Each row is a point on a tangle of strands that fork, close into loops and nearly touch. The rows are in no order.
In the rows, zero is written as 128.
Two points are linked if the straight distance between their rows is under 91.
nudo: [149 107 117 155 189 128 154  94 132 109 145 149 128 111  94 139 141  52
 152  96 170 158 106 132 121]
Big: [216 145  96 114  82 167 157 106 150 167 105 215  97 145 137  94 143 150
  93 159 135 125 173 139 137]
tibi: [136 130  94 122 133  98 137 123 139 176 146 129 200  90  92 105  98  86
 127  94 177 178  45 103 151]
davoz: [216 131 109 143 140 172 175 112 131 120 147 158  81 155 115  94 122 115
 109 126 131 126 190 113 131]
gil: [145 148 158 162 143 129 106 113  71  90 123 129 117 148 160 145 137 177
 127 185 131 143 176 127  49]
Vozot: [ 27 126 100 115  78  79  84 140 136 169 143  85 116  96  98 145 141 115
 134  42 169 151  93 106 174]
suku: [180 143 123  98 120 148 145 129 142 147  91 161 169 125 143 102 107 146
 111 188 109 119 120 139 109]
totaz: [156 149  96  96  94 149 146  98 152 187 105 153 205 104 116 106 116 110
 130 141 156 163  74 136 149]
Voguv: [129 137 103  87  66 152 144 164 158 164 142  60 176 141 142  81  89 159
  97 104  81 126 109  87 189]
pake: [106 126 152 154 153 123 125 123 108  92 135 122  88 141 129 157 137 135
 123 123 122 117 163 131 107]
Koleb: [106 155 165 103 101 108  82 164 123 140  89 151 150 130 167 145 112 201
 106 203  72  94 137 163 103]
muk: [116 116 147 120 142 117 120 168 111  96 130  68 168 133 169 110  98 170
 127 157  87  96 101 111 108]
dol: [ 48 128 102 112  80  87  95 132 142 167 132 107 144  92 104 135 130 115
 131  65 154 161  86 123 165]
vedep: [ 71 107 155 149 132 119 111 174 123 105 162  54  52 164 147 171 133 165
 152  84 109  56 145 101 170]
sov: [121 109 137 126 147 120 133 162 146 105 138 130  90 136 133 130 118 133
 115 117  92  83 147 131 152]
bame: [ 85 169 174 133  96 127  80 109 103 138 107 131  96 154 155 186 132 198
 113 151  99 109 178 141 110]
Nuzeg: [ 85 135 165 135 127 123 108 152 116 110 135  87  92 159 159 164 115 187
 113 127  84  75 160 122 138]
Poz: [108 137 171 169 174 105  96 135  60  77 128 116 105 142 151 165 130 164
 139 170 132 126 159 143  52]
kalid: [213 127 110 132 157 178 179 124 153 127 158 149  90 155  95  81 109  82
 118 114 124 115 166 107 162]
Manuf: [180 155 125 111  92 174 149 109 134 141 105 132 138 154 154 109 120 172
  92 172 102 126 177 111 120]
Peked: [152 148 120 114  83 138 121  95 146 157  84 209 115 127 140 136 167 149
 108 168 137 145 160 153 116]
tetep: [121 154 113  95  50 171 139 123 150 169 127  65 174 147 133  94 111 153
  99 107  93 145 132  96 173]
ged: [104 133  89 129 120  98 124 107 128 164 147 109 183  92  93 120 114  84
 131  83 183 202  61  96 140]
guran: [163 148 101 122  98 185 164  68 134 153 128  89 174 142 131 109 135 112
 131 125 162 172 132  97 139]
zake: [141 129 146  96 142  97 106 165 132 131  90 172 169 102 148 117 111 140
 128 198 104 112  98 175  96]
sif: [129 138 129  86  87 130 124 139 173 164  85 180 143 114 131 125 126 141
 103 150  89 110 129 162 152]
Vetas: [146 109 124 148 168 153 155 133 154 105 188 114  60 152  81  96 138  52
 146  65 121 111 156 102 174]
guke: [172 136 114 140 150 156 155  76 102 136 139  97 205 120 126 107 119  98
 158 145 188 175  82  99  94]
mudu: [141 118 135 143 174  95 115 125 113 104 104 202 113 103 117 147 147 101
 144 162 155 143 125 175  83]
Pusop: [140 126 130 135 152 117 127 114 125 114 106 182 122 111 122 142 143 110
 133 156 144 142 133 157  95]
Gulu: [174 144 105 134  99 148 137  68 130 153 105 196 111 140 155 120 179 143
 119 171 169 156 168 137  99]
roli: [104 136 137 121 125 117 115 113 134 128 101 158 140 113 127 152 144 123
 132 150 130 143 127 158 112]
pem: [172 127 111 101 113 149 149 124 182 160 113 192 108 122  99 109 131  93
 112 119 115 119 145 150 170]
Lebo: [150 114 121 115 135 138 140 136 180 139 139 178  79 124  84 110 138  75
 124  89 114 107 155 147 177]
deri: [175 145 150 150 137 144 125 120  77  92 122 118 130 154 167 118 121 187
 114 192 114 132 177 112  51]
Kubu: [115 138 154  99 124  97  91 173 129 133  90 164 160 112 157 132 116 167
 122 199  91 105 113 172  97]
kizim: [196 121 117 120 144 138 157 142 141 126 112 185 110 130 124 102 105 129
 100 152 104 106 150 142 124]
tobi: [124 163 155 105  85 140 101 134 125 140  92 134 155 143 164 137 119 198
  99 193  75 113 157 136 105]
dorig: [170 143 104 137 133 173 164  65 117 142 137  93 187 133 128 109 130 101
 146 131 182 175 107  94 117]
ferig: [ 78 106 150 169 183 108 126 124  97  77 146 106  77 134 119 172 145 109
 145 103 143 117 141 136 112]
led: [ 76 133 136 121 112 109 107 120 130 135 109 129 152 110 123 153 139 125
 139 127 128 144 108 156 128]
rodu: [ 51  84 130 152 166  75 111 146 124 104 141 125  86 104 105 177 155  90
 171  71 162 110  91 159 150]
fusu: [121 124 137 136 158 118 122 127  99 105 129  91 182 118 136 123 119 117
 150 149 137 152  92 125  84]
pifo: [115  95 118 142 159 134 141 143 153 110 180 107  81 131  90 113 143  62
 151  57 128 115 124 112 180]
Kuve: [126 107 117 136 162 122 142 107 150 125 132 167 115 105  92 142 148  60
 145  92 154 145 114 150 141]
buvo: [ 63 131 118 118  90 108 108 113 138 151 126 117 147 100 105 145 145 109
 139  81 148 164 100 139 150]
ren: [155 161  97 109  71 183 150  70 134 170 115  90 199 140 139 101 127 134
 124 143 152 172 125 101 141]
rupa: [110 120 158 139 176 108 106 150  86  86 129  86 161 124 152 130 118 134
 149 169 124 126 104 133  70]
zegun: [193 127 114 147 136 156 161 101 122 114 132 170  86 144 128 118 140 125
 112 135 143 142 184 123 109]
Bego: [155 129 132 129 156 131 132 113 102 127 129 101 207 111 132 109 109 108
 156 162 158 162  74 122  79]
Betet: [103 128 168 144 166 107  99 150  81  86 124 101 138 136 158 146 119 163
 136 177 112 112 133 137  70]
nor: [ 91 109 137 128 136 110 120 169 117  98 141  69 141 130 158 132 112 161
 134 128  99  97 100 113 134]
kepon: [ 73  89 147 155 161  99 115 185 110  80 155  67  71 147 149 174 129 158
 160 102 121  64 117 113 152]
lig: [105 166 156 126  76 134  86  95 121 151  93 169 104 139 148 171 161 179
 112 157 117 130 178 148 110]
bufaz: [ 79 152 178 149 126 121  91 128  93 116 130  96  79 168 156 186 121 196
 115 131  95  87 174 128 113]
fufel: [179 125 142 136 145 116 132 162 100  96 116 169 101 135 148 112 103 177
  99 168  88  99 161 144  87]
zozog: [ 83 132  98 131 108  99 112 116 113 145 146  73 179 108 112 123 114 110
 131  97 160 190  77  95 129]
far: [ 85 124 110 128 114 100 110 145 102 125 147  55 185 116 137 115 101 143
 131 120 132 158  75  91 119]
mebe: [125 161 136 109  76 137 102  97 140 157  79 183 138 128 146 146 161 160
 115 182 124 146 153 153 110]
duv: [154 133 134  95 134 118 125 148 134 143  98 148 194 109 142 102 102 131
 132 186 114 123  82 152 102]
veze: [ 68 107 145 131 118 118 109 173 146 119 157  83  62 146 125 155 142 140
 151  67 113  68 139 116 184]
sugi: [ 48 113  96 128 102  93 102 153 139 150 173  72  91 105  91 133 144  92
 148  24 167 147  97  84 182]
fel: [186 155 118  96  95 171 152 112 139 153  93 134 171 145 155  95 110 163
 101 192 109 126 142 119 116]
mavu: [148 106 129 163 203 124 148  98 111  86 137 143 116 117 108 143 142  68
 151 119 168 153 121 129  91]
Maza: [147 161 112  93  52 186 146  97 152 172 108  91 180 148 140 101 121 153
 105 136 108 150 146 105 160]
Zizep: [148 151 145 120 109 147 128 124 121 123 107 128 132 146 154 129 119 177
 100 170  89 119 169 123 106]
bulal: [179 115 118 144 169 166 171 127 157 112 179 126  76 156  82  86 124  59
 136  84 120 117 161 102 171]
mubi: [108 129 151 125 122 135 126 152 136 112 134 106  98 149 146 140 120 164
 103 121  82  86 163 120 147]
Bodit: [204 136 138 143 133 140 141 133  84 101 117 158 117 145 158 104 113 185
 107 186 109 122 171 127  61]
tivol: [127 107 135 142 161 119 137 140 135 100 139 146  81 130 116 136 130 110
 120 111 112 102 153 139 136]
der: [115 101 139 173 200 114 138 111 101  70 145 130  84 124 108 155 146  81
 145 107 156 139 141 134  97]
kefo: [ 74  97 146 142 153  95 111 178 113  88 142  78 103 135 155 161 124 160
 150 117 114  78 106 122 141]
Vofu: [194 133 109 157 113 143 149  85 104 125 125 201  83 146 149 119 167 154
 115 149 158 152 185 137  91]
rola: [ 64  90 138 161 188  81 114 144 106  84 142 113  95 113 117 171 148  98
 166  97 158 115  95 150 125]
pebu: [212 136 107 115 109 153 160 121 143 146 107 201 108 138 132  99 121 143
  96 164 120 118 162 140 125]
Kib: [142 113 107 125 142 130 152 110 160 153 141 155 147 104  84 120 130  59
 143  78 155 154  87 135 167]
keb: [184 115 131 125 158 116 142 155 124 106 112 174 119 125 134 107 101 142
 103 165  96  98 140 145 103]
Dila: [104 135 125 118 101 119 109 144  99 129 133  43 209 131 154 101  91 168
 128 150 105 145  90  96 107]
tir: [ 57 100 138 137 130 103 111 161 139 118 152  96  75 130 121 164 147 124
 154  67 130  82 119 134 172]
depe: [116 121 161 109 141 102  99 187 110 103 117  82 177 123 178 112  95 183
 131 187  83  86  97 130  96]
sas: [163 136 114  88  95 145 143 124 180 171  87 196 141 115 116 113 127 114
 105 147 108 120 124 158 159]
Mamat: [ 41 100 124 135 125  88 103 148 138 132 146 108  88 106 102 165 157 101
 162  47 157 115  98 142 169]
mek: [127 108 123 126 144 130 134 119 166 131 137 171  85 112  85 132 150  63
 135  78 134 125 141 153 162]
dide: [ 60 112 111 142 116 116 120 138 129 135 184  66  88 120  90 128 154  80
 152  24 157 146 109  90 176]
lesiz: [166 143  93 103 102 153 157  96 167 193 120 163 186 102  96 106 119  84
 129 107 165 161  79 134 176]
suteb: [ 89 103 112 148 140 133 136 142 138 119 192  78  82 130  89 116 149  64
 159  31 142 132 116  95 178]
gurov: [164 129 101 123 138 137 162 106 150 167 139 149 185 100  91 112 113  70
 137  97 173 162  66 122 159]

A fork is a point with three links, a tip a point with one. Leave the first point through the second and follow the links. Name the first fork or tip that comes.
Poz, gil => Big
nor, kefo => ferig
vedep, kepon => depe
Vetas, pifo => mudu
Dila, far => gurov

A piece is two or more points that can be reached from each other along the links. Count, over all rows, the pieces, the separate loops (a circle has one, a figure eight two, a Y none), the forks (points with three links) and the tips (points with one).
pieces => 3
loops => 1
forks => 3
tips => 7
